A landscape with many valleys, sampled at points; each row gives a point and its height.
A ball rolls from a point to the lowest of its 2 nearest points, and stops where none of them is lower. Distance is the straight distance between rows; heights are no part of it.
J435: [133 179 174 107 130  99 108 137  81 117 115 167 120 178 153 140 147  77
 108  95 120 150 187 147 124 127  94 125 138]  h=7.24
J895: [ 92 132 159 113 132 105 133 103 136 169 178 123 140  76 106 125 137 109
 116 125 119  41 133 102  94 153 138  90 168]  h=1.44
J254: [140 166 154 139 126 136 177 167  96 112 132 149 114 155 149 124 160 110
 141 135 132 159 102 124  90  94 144 129 135]  h=1.31
J727: [153 173 126 137 123 164 106 144 126 167 119 134 105 143 159 123 128 192
 106 122 124 170 159 173 119 117  94 133  98]  h=0.52
J600: [142  67 147 130 101 144 118 151  85  86 132 111 117 138 105 111 143 114
 105 111 128 137 113 148 105  97 100  96 123]  h=2.13
J581: [113  86 143 128 138 173 142 104 167 144 138 115  99  73 124 129  99 181
 131 113 105  88  95 101 140 177 106 120 125]  h=1.04
J167: [123  78 173 128 113 114  50 159  37 111 129 191 136 108 156 159 119 111
 149 106 120 107 160 143 100 148 133 135 123]  h=4.29
J580: [118 151 137  84 114 113 145 149 139 167 174 125 114 139 138 180 143 115
  87 162 152 121 172 175  62 135 140 115 137]  h=0.04
J808: [128 135 120 123 158 116 186 100 166 143 182 106 149 115 146  89 109 137
 125 113 116 115 127 140 118 128 197 106 171]  h=1.43
J674: [124 168 131 169  90 117 145 156 133 170 117 112 153 148 148 194 116 110
 116 118 133 146 185 110 125 130 137 143 105]  h=0.42
J589: [109 106 142 116 106 116  81  77  92 111 145 140 112 115 139 125  81 160
 141 137 133 117  72 129 168 160  70 133  65]  h=2.47
J584: [130 110 186 146 144 111 115 163  67 108 144 189 161  89 143 103 113 121
 120  92  91 105 168 108 130 160  70 164 148]  h=1.34
J620: [102 119 168 131 160 115 110 134  83  94 137 169 131  78 134  99 130 110
  99 104  89 105 130 112 110 128  70 125 134]  h=1.56
J151: [130 163  79 162 165 118 121  76 177 121 163 113 144  97 158 117 131 169
  86 125 135 168 153 175 134 133 169 195 169]  h=6.82
J315: [138 121 125 141  96  99 130 157 122 149 132 104 178 119 146 164 117  98
 170  86 129 137 130  95 219  81  99 106 106]  h=7.60
J829: [175 124 111 152 139 108 178 152 155 122  87 130 184 141 126 160 101 108
 178 109 111 118 129 116 215  83 135 114 102]  h=7.54
J246: [ 52 105 117 120 100 116  69 129 113 135 141 133 109 143 147 150 170  97
  84 103 140 113 155 157  91 131 117 119 117]  h=7.13
J923: [ 96  94 139 147 100 143  67 161  38 116 108 141  80 128 133 160 175  82
 149 114 170 116  99 122  90 112 127 113 153]  h=4.60
J73: [118 133 163 120 123 143 146 134 132 147 130 116 125 121 111 164 126 102
 120  97 129 132 111 162 145 142  92 131 128]  h=1.10
J739: [116 133  60 120 105  95 170 138 184 136 158  95 122 126 120 177 110 101
 135 121 135 169 139  90 137  93 150 148 142]  h=7.80
J799: [126 133 132  98 119 132 128 116 104 150 185  79 118 107 124  72 157 149
  85 160 110 109 130 128  85 134  73  77 177]  h=1.91
J605: [133 190 174 135 128  98 153 138  82 156 153 141 111 116 148 145 131  90
 149 181  96 122 115 134 111 108 110 102 108]  h=0.73
J149: [136 142 102 130 156 130 187 105 215 100  95 146 134 143 118 143  98 176
 137 170 107 150 121  93 172 180 171 195 106]  h=2.07
J627: [179 166 161  92 151 155 101 103  66 138  93 168  95 163 112 109 113 167
 164 134 127 103 107 176 122 125 104  85 102]  h=6.26
J332: [142  96 136 136  87 133 106 102 150 105 112 110 153 159 106 155  86 153
 122 128 121 138 132 129 153 117 125 109  25]  h=1.82
J564: [106 164 117 116 102 127  83 133 118 116 144  86 128 141 118 114 209  81
 112 176 157 112 108  98  65 142 130  83 192]  h=5.16
J302: [132 145 115 141 142 153 151 118 157 133  77 137 170 157 118 119  92 152
 129  83 112 125 151 117 109 116 182 108  89]  h=5.44
J642: [150 140  52 146 127 133 182 115 138 122  88 115 140 177 110  79  60 165
 128 121 129 163 155 172 143 141 113 166 115]  h=6.70
J579: [157 121 190 169 149 113 125 171  92 110  99 175 179 116 123 123  96  97
 115 110  86 100 179 146 148 125 111 146 143]  h=1.12
J695: [123 133  93  92 121 106 132  56 151  94 203 102 128 160 116  72 182 151
 126 142 175 116  89 169 120 129 166 113 145]  h=2.04
J226: [102 108 147 149 134 148  44 166  60  97 109 164 101 108 178 149 150 113
 115 117 145 134 141 116  89 117 125 137 125]  h=4.43
J354: [145 153 115 158 161 147 112 115 198 153  64 108 167 111 102  96 115 151
  92 120 128 149 152  80 177 140 128 170 110]  h=0.82
J189: [111  98  82 134 102  86 143 169 153 147 144  94 166 109 176 175 112  87
 148 113 128 147 162  69 194 113 130 111 119]  h=7.66
J492: [114  93 134 101 166 147 117 174 102 111 146 124 117 106 134  75 153 112
  91 187 147  90 144 101  44 120 129  90 184]  h=2.71
J356: [150  95 143 136  91 144 114 125 124 123 120 105 144 136  89 144  91 130
  98 108 114 130 153 140 120 106 102  85  79]  h=1.94
J333: [117 187  13 140 137 110 128  65 144 140  77 112 175 151 136 132  76 152
 146 129 122 162 153 136 146 105 160 180 113]  h=0.56
J371: [129 158 133 105 112 124 171 140 174 158 194 113 103 130 148 103 162 152
 154 135 119 133 109  82 130  94 143  94 126]  h=7.89
J387: [102 110 167  99 119 118 166 131  97 166 154 132 137  75  91 137 142 127
 147 113 106  81 106 109  94 175  88  89 162]  h=1.25
J470: [146 181 120 117 160 106 167  97  92 108  84 136 133 196 129  67 110  95
 162 103 105 149 109 165 154 125 140 106 101]  h=1.66
J339: [171 107 107 160 137 112 144 166 169 107 104 127 137  93 124 168 105 124
 132 157 108 202 152 134 162 105 143 171 120]  h=0.87
J544: [138 151 130 158 153 118 204 166 132  80  96 161 175 164 118 120 134 112
 113  98  96 160 154 159 143 105 101 179 126]  h=3.06
J348: [108 138 132  79 127 127 123  62 149 146 208  97 111 140 134 103 174 174
 142 155 171  64  85 163 134 145 144  93 124]  h=1.86
J208: [127 159  97 113 164 114 215  99 145 103  94 141 165 183 111 123  75 105
 154 127 128 143  98 163 155 139 140 165 108]  h=1.68
J539: [127 177  73 169 145 128 141  88 163 134  94 108 161 129 122 117 150 186
  74 133 102 177 184 152 113 141 158 209 148]  h=6.78
J864: [ 97 111 140  95 198 156 116  88 133 107 138 139 103 108 172  93  82 156
 101 173 139  89  80 154 123 166 121 136 113]  h=1.00
J755: [172 133  98 149 149 134 115 120 178 118  51 140 149 132  82 100 107 164
 102 169 146 188 153 103 161 136 134 198  90]  h=1.02
J693: [142 165 141  95 138 122 157 131 130 139 152 104 132 135 119  82 155 104
  98 172 119 134 125 144  86 134 109  88 171]  h=1.78
J15: [104 119 108 105 118 133 145  90 175 128 147 110 110 155 154 145  82 142
 123 150 176 143  79 152 145 174 155 158 107]  h=2.33
J867: [180 141 141 179  94 111 117 187 105 164 110 150 158 152 143 177  86 111
 146 141 133 140 213 123 132 119 148 148  99]  h=0.57
J318: [159 111 147 126 112 155 110 116  86  90 141 118  89 163 141 121 117 145
 136 139 161 143  63 168 157 118  93 146 108]  h=0.86
J742: [112 178 126 145 147 145 185 136 156 123 141 150 122 143 168 138 149 154
 114 120 115 134 127 130  78 111 175 159 134]  h=1.40
J267: [158 110 183 125 137 131  87 138 110 126  96 172 174  90  89 149 106 142
 167  61 102  94 109 143 173 120 117 140 139]  h=7.45
J250: [158 111 120 137 130 138 157 129 183 106  73 154 169 175  88  77  64 176
 110 131 141 126 152 120 175 154 109 150  80]  h=5.58
J945: [113 177 147 112  85  95 130 162 122 187 193 122 123 130 155 124 158  81
 149 142 155 135 142  72 123 123 122 132 146]  h=5.35
J519: [120  30 126 177  91 127  78 174 129 108  94 110 130  83 138 155 152 133
 107 149 101 178 179 109 137 132 153 137 102]  h=2.64
J297: [140 167  74 122 154 124 188  97 217 121 143 160 110 134 120 135  96 183
 146 161 101 134 140 118 124 115 165 184 118]  h=2.22
J383: [116 125 111 107 121 123 158 168 170 159 170 116 148 132 131 107 135 115
 101  80 166 134 169 113 125 129 141 145 199]  h=1.80
J793: [140 123 166 126 112  98 174 170 102 138 151 116 155 132 127 144 122  69
 144 115 125 143 132 155 167 119 101 130 152]  h=1.29
J403: [ 82 121 114 152 154 152 104 119 162 118 174 109 100 102 186 172 195 200
  93 153 138  89 149 167  98 120 160 147 121]  h=1.03
J888: [190 147 167 155 144 112 138 103  70 118 115 136 106 133 109  78  95 120
 178 165  79  92  60 172 156 105 130 114 138]  h=1.09
J710: [113 115 181 162 101 153 125 163 144 128  96 126 124 107 140 226 184 150
 116 147 108 148 150 130 122 156 139 158  87]  h=1.99
J489: [107 170 144  77 131 127 100 119  92 178 180 119 101 123 165 166 155 150
  97 149 132 102 157 171  75 132 113  91 139]  h=0.23
J20: [156 121 168 112 149  71  59 112  25  79 113 200 123 109 118 154 139 126
 138  86 100  96 130 127  94 121 101 109 149]  h=7.37
J43: [119 146  87 156 105 115 126 104 143 121 180 130 123 122 129 164 156 125
 129  93 193 120 152 121  83 108 226 150 191]  h=2.38
J770: [120 191  29 140 148  94 146 118 152 148  72 139 195 128 130 170  96 107
 145 128 133 146 177 106 138  78 144 165 136]  h=0.37
J288: [ 92  97  87 113  88 113 116 132 129 109 151  99 124 151 106 103 185  92
 111 148 156 133 117 105  54 102 169  86 150]  h=5.04
J973: [ 91 144  88 150 123 122 157  99 200 107  99  99 176 138 120 206 162 128
 128  88 125 128 132  81 153 130 194 169 119]  h=1.61
J313: [124 160 130 166 162 174 119 113 128 101  99 144 128 142 159  66 122 168
  87  98  98 120 129 104  88 104 147 118  99]  h=2.15
J262: [175 143 164 123 135 164 162 113 113 139 118 123  98 136  71 114 114 165
 151 186 136  63  79 104 121 133  72  94 108]  h=6.17
J672: [111 143 155 128 149 106 149  95 147 145 206 120 136  85 143 100 158 121
 125 132 133  69 125 147 114 138 185  88 174]  h=1.65
J834: [ 64 103 108 137 164 143 111 110 120 146 177  87  80  87 158 165 163 172
 108 167 127  49 130 158  93 121 124 116 141]  h=1.32
J964: [116 166  78 142 119  97 159  61 136 102 198 116 149 131 114 138 156 130
 143  91 165 135 131 148 117  95 198 149 181]  h=2.40
J159: [197 160 167 139  85 100 132 167  78 126 117 118 160 177  85  97 163  82
 160 123 116 130 113 146 158  91 121 120 197]  h=1.30
J94: [ 85 101 137 124 135 159  72 109 179 107  92 132 138 113 116 114 163 154
 102 103 141 136 108 110 158 154 114 166  81]  h=5.75
J772: [171 112 160 161 107 166 145 137 139  87 119 131 109 161 123 124 131 157
 139 112 141 144  77 137 173 115 100 174 102]  h=1.06
J82: [105  98 164 129 126  95  89 146  99 123 106 134 181  93 128 187 118  77
 114 111 107 129 170 176 166 159  97 140 122]  h=1.11
J986: [164  89 165 103 108 101  61 146  13 126 154 198 130 130 127 153 136 122
 174  97 137  86 152 122  91 172 109 157 142]  h=4.19
J543: [129 115  43 110 137 122 125  80 186 128  82  93 189 129 141 162 102 161
 147 124 139 173 134  76 188 137 186 155 104]  h=1.05
J478: [ 66  66  89 157  80 129 114 152 139 136 122 111  92 150 107 144 164  76
 109 115 161 111 124 100  78 114 161 101 147]  h=4.89
J546: [141 181  84 177 161 116 142 146 169 156  39 122 181 119 117 141 117 110
 127 112 128 141 169  97 173 111 134 157 117]  h=0.59
J714: [150 128 171 121 121 128 176 128  91 178 135 116 145  92  92 105  94 123
 150 117  94 110 120 127 126 153  98  72 168]  h=1.08
J775: [178 165 180 144 119 132 113 170  60 143 114 153 119 128 112 109 133  74
 149 143 153 119 126  92  96 126 127 119 186]  h=6.43
J813: [119 146 164 108 147 106 113 105  76  91 139 146 132 134 146  70 139 108
 104 118  72 133 136 115 114 102  90  77 110]  h=1.81
J846: [142  94 150  98 108 124  73 147  25 140 166 166 120 134 131 100 170  81
 197 126 151 108 130  85  94 188  99 152 147]  h=4.08
J119: [110  54  86 148 111 100  94 165 152 128  95  95 177  90 143 154 138 120
 108 137 115 178 201  79 162 137 161 135 112]  h=2.89
J814: [113 125 104 111 167 112 172 102 189  98 104 135 178 146 131 133  77 123
 133 143 132 152 106 136 183 157 139 179  88]  h=1.87
J978: [173 125  76 120 111 123 181 134 126 123 117 127 142 185  97  67  81 161
 146 122 119 169 149 159 133  91 115 119  95]  h=6.65
J542: [111 110  96 129 160 115 173 137 169  52 101 146 185 135 100 127 123 104
 110 104 112 171 132 127 148  96 106 191 114]  h=2.90
J173: [ 95 117 100 134 127 122 108 107 205 131 106  94 145 111 133 180 140 128
 137 113 122 144 123  80 176 144 186 139  80]  h=1.33
J21: [120 154  74 138 140 105 123  40 135  58 193 131 125 140 110 101 160 141
 109 105 171 126 117 159 108  92 175 148 149]  h=2.24
J681: [129 150  70 146 136 157 167  92 147 108  70 123 149 170 116 112 101 182
 109 126 122 187 142 158 123 165 139 213 133]  h=6.74
J530: [160 163 169 125 124 123 140 144  72 106 118 139 134 158 126  83 155  96
 160 119 114 159  91 138 131  99 127  96 147]  h=1.13
J30: [163 148 165 117  98 100 176 192 101 121 149 126 158 163 102 110 172  65
 148 149 142 168 125 142 133 128 102 129 189]  h=1.46
J508: [126 115 129 129 144 157 160 109 175 150 145 101 129 112 150 114  89 158
 110 114 107 126 122 134 128 146 152 116 127]  h=1.24
J809: [160 130 150 158 123 130 138 135  95 182 112 110 139  92 100 144  61 115
 120 102 109 115 154 147 137 145  91 102 165]  h=0.91
J720: [141 167 129 142 141 139 135 122 109 135  63 135 137 174 107 113 102 111
 104  76 108 116 174 154  97 130 144  89 120]  h=5.37
J31: [106 117  85 105 125 132 135 131 191 145 135 111 158 131 115 153 132 122
 111  64 170 137 151 129 125 125 176 146 172]  h=1.97
J917: [119 157 132 134 173 132 137  80 147  89 109 146 134 155 130  58  82 109
 108 126 126 118  84 107 138 127 134 138  87]  h=2.54
J668: [ 87 105 119 143 158 115  79 162 157 124 123 156 125  80 154 137 115  67
  79 150 145 125 169 119  86 136 160 158 138]  h=3.17
J455: [120  67 139 107 112 181 130 171 148 146 136 124  89 108 109 148 154 171
 122 103 142 111 127 148 121 139  71 114 135]  h=2.79
J253: [ 92 101 139 118  96 129  95 171  59 161 165 149 100 125 154  94 182  96
 171 122 162 111 118  72  99 159 103 137 168]  h=3.94
J497: [108  94 142  80 136 140 149 199 150 161 176 149  78 100 150 134 176 145
 163 170 133  95 138 100 100 126 134  86 151]  h=7.99
J910: [ 94 118  37 112 114  75 147 144 183 139 153 111 169 115 168 200 135 108
 154 109 131 141 170  74 178 112 169 146 147]  h=7.73
J150: [130  44 148 160 122 163  95 161 134 100  93 133  78  80 128 213 166 176
 156 171  88 107 113 137 143 141 138 127  89]  h=2.23
J346: [102  96  73 126 120 107 149 141 161 110 160 151 169 126 153 164 114 137
 142 111 134 123 204  79 104 135 217 176 174]  h=2.73
J102: [ 95 127 122  81 117 134  94  93 145 180 162  91 107 111  99 135 173 114
 131 133 169  74  98 155  95 148 155  75 176]  h=2.34
J982: [124 189 138 113 135 121  99 134 119 172 153 142 111 129 180 132 126 137
  89 127 113 160 179 167 111 122  96 125 124]  h=0.40
J838: [154 141 153 107 116 150 173 105 175 161 144 105 100 130  65 110 112 137
 128 158 137  78  92  83 135 139  87  94 116]  h=6.11
J118: [128 156 118 117  84  98 158 154 122 166 161 120 151 181 126 175 124  90
 108 135 155 133 192 120  81 128 146 140 130]  h=0.25
J214: [104 120 145 120 154 156 134 121 192 160 141 129  81  62 106 169 133 147
 130 119 118  53 104  88 127 154 123 115 140]  h=1.23
J160: [197 148 145 165 104 122 119 137  72 147 122 113 100 134 121 128  97 107
 165 156 117 142 102 157 124  74 155  92 125]  h=0.54
J843: [134 111 146 110 104 145 166 156 144 163 174 106  84 103 139 147 135 160
 144 149 103 108 128  91 107 122 126  67 123]  h=7.93
J522: [ 91 107  97 111 121 161 122 109 183 130 130 111 101 141 134 150 139 137
 127  92 174 140  87 142 120 147 170 154 126]  h=2.16
J773: [ 95  21  91 162 120 168  77 127 117 160  86 156  60 122 103 150 138 153
 172 120 143 117  70 155 159 143  86 121 142]  h=1.01
J401: [ 98 131  90 112 100  83 147 152  93 135 170 100 170 164 179 108 133  71
 133  95 153 173 147  95 137 114 136 137 156]  h=3.34
J283: [163 131 166 112 151 112  80 131  68 130 106 200 147  81  91 142 106 151
 136  65 106  98 137 136 111 137  95 108 142]  h=7.41
J486: [132 176 138 143 118 116 114 114  90 157 114 110 125 151 121 127 103  77
  85 110 129 120 169 115  93 132 122  94 151]  h=5.31
J106: [ 94 121 120 133 108 136 116 114 153 160 160 100 112 117 123 145 159 108
 102  85 181  86 128 138 100 142 180 117 188]  h=2.17
J891: [ 77 117 117  93 147 138 137  85 132 170 196  87  79  99 138 153 166 187
 157 162 139  43  82 141 124 145 115 101 132]  h=1.60
J237: [128 144 185  82 144  85  70 116  34  87 121 194 117 132 142 119 169  93
 145 118 107 110 151  96  89 139  91  94 150]  h=7.32
J357: [144  80 176 141 126 181 125 173 142 118  93 140 103  99 131 217 142 162
 135 142 115 120 134 153 113 142 151 124 105]  h=2.10
J472: [121  69 140  99 125 145 110 181  72 110 132 115 123 111  98  94 178 109
 125 180 140 107 124 134  69 143  81  74 188]  h=2.51
J367: [139  90 127 175 117 121 100 165 108 135  76 100 209  98 153 151 130 113
 113 114 127 165 186  80 180 140 135 146 132]  h=3.11
J434: [103 133 132 143 172 163 109  92 161  89 126 134 125 120 161  78 119 155
  97 111 124 110  87  99 123 124 150 142  96]  h=2.35
J862: [158 172 178 133 148 102 146 120  53 131 134 152 118  93 117 115 135 120
 170 163  80 108  80 134 118 118  88  95 140]  h=0.90
J960: [119 158 105 102 181 109 167 113 167  89 126 151 159 147 113  70 108  99
  98 109 119 144 120 131 122  97 126 153 126]  h=2.72
J724: [171 113  79 125 146 130 141 138 197  88  82 147 130 102  79 149 119 161
 127 177 112 210 155  94 156 116 137 207 115]  h=1.07
J466: [145 163  84 135 108 107 190 141 177 146 176 121  97 131 124 133 127 139
 132 147 119 151 147  77  95  78 162 138 152]  h=7.84
J794: [132 142 140 167 151 119 124  91  95 126 132 114 134  90 154  89  73 131
 122 118  64 147 109 138 170 138  70 129 110]  h=2.87
J479: [142 197 129 117 100 103  92 103 106 138 127  96 132 173 116 100 163  67
  93 147 140 137 158  91  80 149 128  82 202]  h=5.24
J351: [ 65 120  99 113 106 114  98 105 109 139 177  93  89 145 161 110 198 108
  95 112 149 122 116 163  99 126 127 107 169]  h=7.06
J468: [155 120 116 132 122 163 144 107 158 122  85 141 134 183  95  98  65 171
 118 121 146 118 130 124 109 136 151 113  72]  h=5.51
J763: [ 98 133 142 112 121 115  53 129 101 105 113 141 113 132 136 159 150  84
  73  96 130 146 167 154 112 125  82 128 118]  h=7.19
J266: [117 165 144  58 186 126 118  75 128 120 148 140 101 146 140 100 115 115
 114 183 146 104  82 164 117 141 114 108 104]  h=1.22
J665: [134 157 130  80 124 140 102  92 117 188 153  95 113  90 100 122 134 141
 149 163 142  97  84 108  96 141 109  66 144]  h=2.49
J715: [ 95  80 120  98 131 133  76  91  71 101 144 134  95 113 138  99 117 170
 159 146 138  98  64 112 126 121  82  95  68]  h=2.26
J898: [143  38 160 174 110 148  90 150 128  96  90 114 118  64 124 169 152 157
 138 150  74 149 134 115 162 139 157 133 102]  h=2.41
J66: [142 209 130 154 126  88 172 153  92 174 121 135 109 151 153 133 114  82
 155 154 110 147 151 164 113 116 145 119 116]  h=0.55
J516: [158 105 170 124 134 173 150 154 179 108 123 161  94 117 104 134 132 167
 159 114 111  97  99  86 164 119 106 118  87]  h=5.96
J473: [143 188 192  93 140  77 104 105  66 112 107 171 124 148 111 134 160  78
 135 143  91 112 153 130 104 132  83  79 136]  h=7.28
J993: [127 144  91 143 147 116 136 111 193 113 205 130 114 101 152 100 155 170
  98 122 146 129 141 143 124  90 151 161 152]  h=6.87
J903: [146 110 163 144 122 195 122 163 160 129 112 152 108  98 142 131 150 214
 143  93  99 135 126  80 151 130 105 129  96]  h=5.90
J350: [139 169 104 176 119 160 146 142 145 170 126 112 119 138 173 106 129 201
  85 109 109 156 183 155  97 133 137 147 144]  h=0.64
J449: [152 145 163  92 146 146  84 138  81 142 115 157 108 109 127 133 120 113
 147 129 145 134 110 145 102 104 129  80 123]  h=6.31
J54: [194 116 122 188 105 114 118 176 131 121  95 131 152 128 122 161  93 135
 132 142 108 166 176 152 144  77 155 149 117]  h=0.70
J183: [108 104 130 112 109 126 102  79 132 141 142  96 140 127 142 117  59 141
 123 124 135 141 102 140 181 174  92 124  87]  h=2.62
J47: [197 194 118 139 109 113 110 154  89 142  84 130  75 160  83  63 143 120
 162 136 125 120 142 175 129  94 108 100 120]  h=6.55
J248: [127  90 119 114 103 179 170 168 193 136 138 108 103 138 134 164 157 186
 112  90 131 156 139 140 131 155 125 145 134]  h=2.92
J325: [196 125 154 141  96 137  92 131  69 119 145 114  91 146 129 133 129 142
 145 145 123 130  76 170 136  64 115 124 137]  h=0.69
J835: [141 153 115  88 146 142 103  74 164 160 163 100  99 128 107  87 107 132
 107 161 186  90  85 120 115 133 136 106 147]  h=2.63
J465: [ 78  60 121 109 162 164 130 126 116 130 126 127  73  97 135 111 135 132
 162 145 138  92  58 134 121 141 117 103 132]  h=0.41
J785: [162  97 175 166  92 129 103 107 129  98  80 129 171 151 116 127  94 178
 150 144 124 126 100 117 231 159 133 166  82]  h=1.45
J451: [169 200 153 170 124 129 137 154  64 142  93 134  83 145 107  83 154 103
 132 148 118 112 136 117  93 113  98 101 163]  h=6.49
J264: [ 77  74 145 129  94 114 116 178  86 159 157 150 114 105 143 116 147  87
 167  94 135 125 128 112 139 152 101 131 158]  h=3.76
J392: [107 170 121 153 107 101 175 131  96 127 147  94 153 169 158 110 135  82
 106  93 114 160 139 112 133 109 117 131 142]  h=3.18
J999: [142  79 148 125 106 135 111 165  61  70 132 105 109 136  92 104 198 100
 115 158 136 115 100 140  95  97  71  95 167]  h=2.32
J439: [133 164 131  90 159 111 210  99 120 105 113 131 156 189 105  83 123 100
 136 135  98 144 103 177 118 141 139 108 121]  h=1.51
J563: [113 149  76 117 139 113 106 114 160 134 186 113 110 112 175  79 125 130
 111 109 150 182 113 127 131  88 148 150 145]  h=6.93
J621: [145 131 156 151 138 122  92 142 132 176  92 133 160  49 106 189  75 110
 134 123 116 125 159 124 158 151 113 129 138]  h=0.75
J577: [179 157 135 159  96  88 181 167 108 156 135 113 128 141 113 118 109  91
 174 170 107 152 135 131 134  82 143  90 122]  h=0.33
J335: [119  74 132  86 117 166 122 143 173 143 138 127  71 127 110 178 131 164
 133 156 160 101 108 166 147 157  76 132  89]  h=2.66
J868: [162 159 130 173 160 168 108 120  78  86  82 146  84 157 151  81 117 147
 111 123 113 139 111 130 102  88 120 117 100]  h=1.98
J853: [127  99  56 109 138 135 158 123 182 128 107 116 179 107 126 170  99 178
 132 124 100 175 190 116 130 136 190 154 153]  h=2.42
J880: [ 88  77 130 114 170 126  94 185 125 114 142 179 108 104 154  99 141  83
  93 162 153  97 163 121  62 125 141 136 146]  h=2.95
J477: [110 142 127 114 134 122 112  75 113 170 162  93 116  87 138 114  81 118
 123 112 115 130  93 134 150 148  85 116 129]  h=2.74
J557: [167  96 151 146 102 141 129 125 164 112  79 112 171 146 104 166 122 175
 155 120 102 141 137 105 216 140 138 133  53]  h=1.62
J373: [120 148 123 145 124 165 123 137 174 147 151 118 121 121 182 157 178 217
  87 129 125 150 167 150  97 135 158 162 127]  h=0.78
J899: [ 94 124 137 145 104 147 155 148 179 103  95 130 153 140 137 208 186 149
 129  99 105 159 144 105 124 146 181 163  92]  h=1.84
J706: [ 91  59 121 135 131 165 109 148 111 135 108 132  68 109 139 152 150 116
 165 116 152 131  71 169 133 135 122 126 140]  h=0.72
J327: [159 175 107 154 155 129 126 111 102  97  84 151 110 178 146  83  94 122
 149 109 123 175 105 159 143 106 143 146  93]  h=1.83
J728: [132 142 134  91 109 117 173 175 136 147 165 115 149 150 111  90 158  93
 108 121 153 159 145 128 103 137 114 122 195]  h=1.63
J445: [131 128 160  97 148 150 157 116 214 128 127 146 100 125  83 135 113 124
 135 129 140  70  90  75 150 136 126 116  95]  h=6.04
J578: [128 107 144  90 125 120  82 113  58  93 156 131 120 113 124  83 153 146
 136 147  96 123 105 115 106  88  72  61  84]  h=2.01
J640: [ 67  63 114 118 166 159 111  95 163 132 139 122  83  96 160 112 116 160
 123 155 134  82  81 151 137 175 126 136 122]  h=0.74
J62: [132 160  54 127 138 115 177  88 198 146 139 120 152 131 116 151  87 182
 130 142 103 149 179 156 131 117 159 178 138]  h=2.31
J98: [ 76 100  91 112 134 125 101 120 128 131 173 104 103 118 177  65 149 113
 103  93 140 160 107 156 124 120 132 124 160]  h=7.00
J229: [156 148 159 121 141 133  86 174  89 143 116 168 125 112 136 103 107  78
 144 109 160 153 131 106 110 102 151 106 158]  h=6.37
J205: [104  74 142 111 135 122 117  89 124  92 127 123 105 122 107 113  88  84
 137 172 141  98  57 132 134 135 124 100  73]  h=1.52
J204: [ 95  79  42 113 122 118 167 112 159  97 143 125 186 102 145 178 104 157
 150 118  93 136 195  99 133 118 199 161 195]  h=2.56
J180: [140  95 154 127 127 153  95 117 165  95  90 142 166 139  97  87 105 162
  94 111 143 138 130 111 186 153  79 160  80]  h=5.66
J152: [101 180 124 103 112  96  99 134 130 159 164 106 109 120 128 120 182  55
 129 150 167 140 100  96 106 110 129 114 163]  h=5.26
J825: [ 91 105 123  98  93  89 116 170  88 166 172 112 146 144 145  95 150  40
 150 111 167 143 146 109 148 156 103 133 174]  h=3.55
J296: [102 107 133 132  91 158 106 164  99 136 117 119  93 138 108 159 168  86
 110 120 181 102 122  96  63 120 137 103 152]  h=4.75
J171: [166 101 157 137 140 132 110 156 153 109  79 142 193 124 100 160 112 110
 155  80 128 118 122 139 212  99 135 146 126]  h=7.49
J761: [146 122 174 152 148  94  94 166 103 140  90 157 211  85 135 173 107  88
 126 132 103 115 193 137 184 153 106 164 132]  h=0.93
J651: [ 97  53 131 118 100 115 128 115 144 104 141 135  68 133 133 126  85 126
 169 179 153  98  55 103 182 158 121 105  77]  h=1.85
J232: [150 139 165 138 150 127 130  68  77  96 114 132 109 137 119 102  74  97
 141 167 110 105  62 143 140 132 114 102  91]  h=1.28
J487: [160 103 168 179  93 152 144 128 132  82  82 137 135 174 129 129  94 180
 126 153 156 141  85 145 189 178 129 186 111]  h=1.26
J550: [129 146 133  60 161 111 177  86 151 108 147 141 133 174 119  80 103 114
 120 178 140 133  82 171 122 152 134 124 109]  h=1.36
J59: [129 105 157 139 144 188  71 122 144 109  85 143 117  89 132 114 160 208
 121 137 131 143 103  88 153 144 103 165  80]  h=5.83
J131: [149 185 161 110 140 150 147  98  98 149 113 126 104 158 102 120 137 137
 129 153 121  94  98 149 102 133  91  89 105]  h=6.22
J678: [101  84 107  85  93 123 139 113 204 143 165 112  83 151 134 167 106 160
 129 164 154 128 109 156 174 181 112 136  78]  h=2.50
J526: [117 165 144 175 130 122 156  99  99 110 122 101 135 136 141 105 111  90
 116  96  87 139 100 111 156 107  96 124 106]  h=3.02
J191: [119 154  58 145 138 137 144  78 146 136  88  89 179 156 156 134  76 130
 150  86 145 157 105  98 164 122 179 136 110]  h=0.79
J746: [204 151 112 143  88 119 156 151 102 125 120 120 113 187  75  70 131 142
 141 143 120 152 139 172 126  75 102 105 106]  h=6.60
J444: [ 97 111 130 143 156 149  95 143 145 115 113 127  93  82 146 175 131 104
  95 163 136 119 117 138  89 120 135 136 109]  h=3.36
J368: [114 181 145 133 158 143 175 116 156 131 109 136 132 151 136 155 126 120
 105 119 109 136 123 178 114 143 132 154 106]  h=1.27

For each start below, name the point where the ball stops.
J21 -> J580
J843 -> J564
J351 -> J564
J497 -> J564
J167 -> J761
J945 -> J761
J119 -> J770
J746 -> J564

Call two points neighbours if one is among the 2 nearest of the other. Go from one point of each pair to the other, from neighbour to neighbour, staying as low as possible. Name the highest point that can't be avoided.
J581 / J761 -> J672
J73 / J530 -> J742
J770 / J580 -> J724
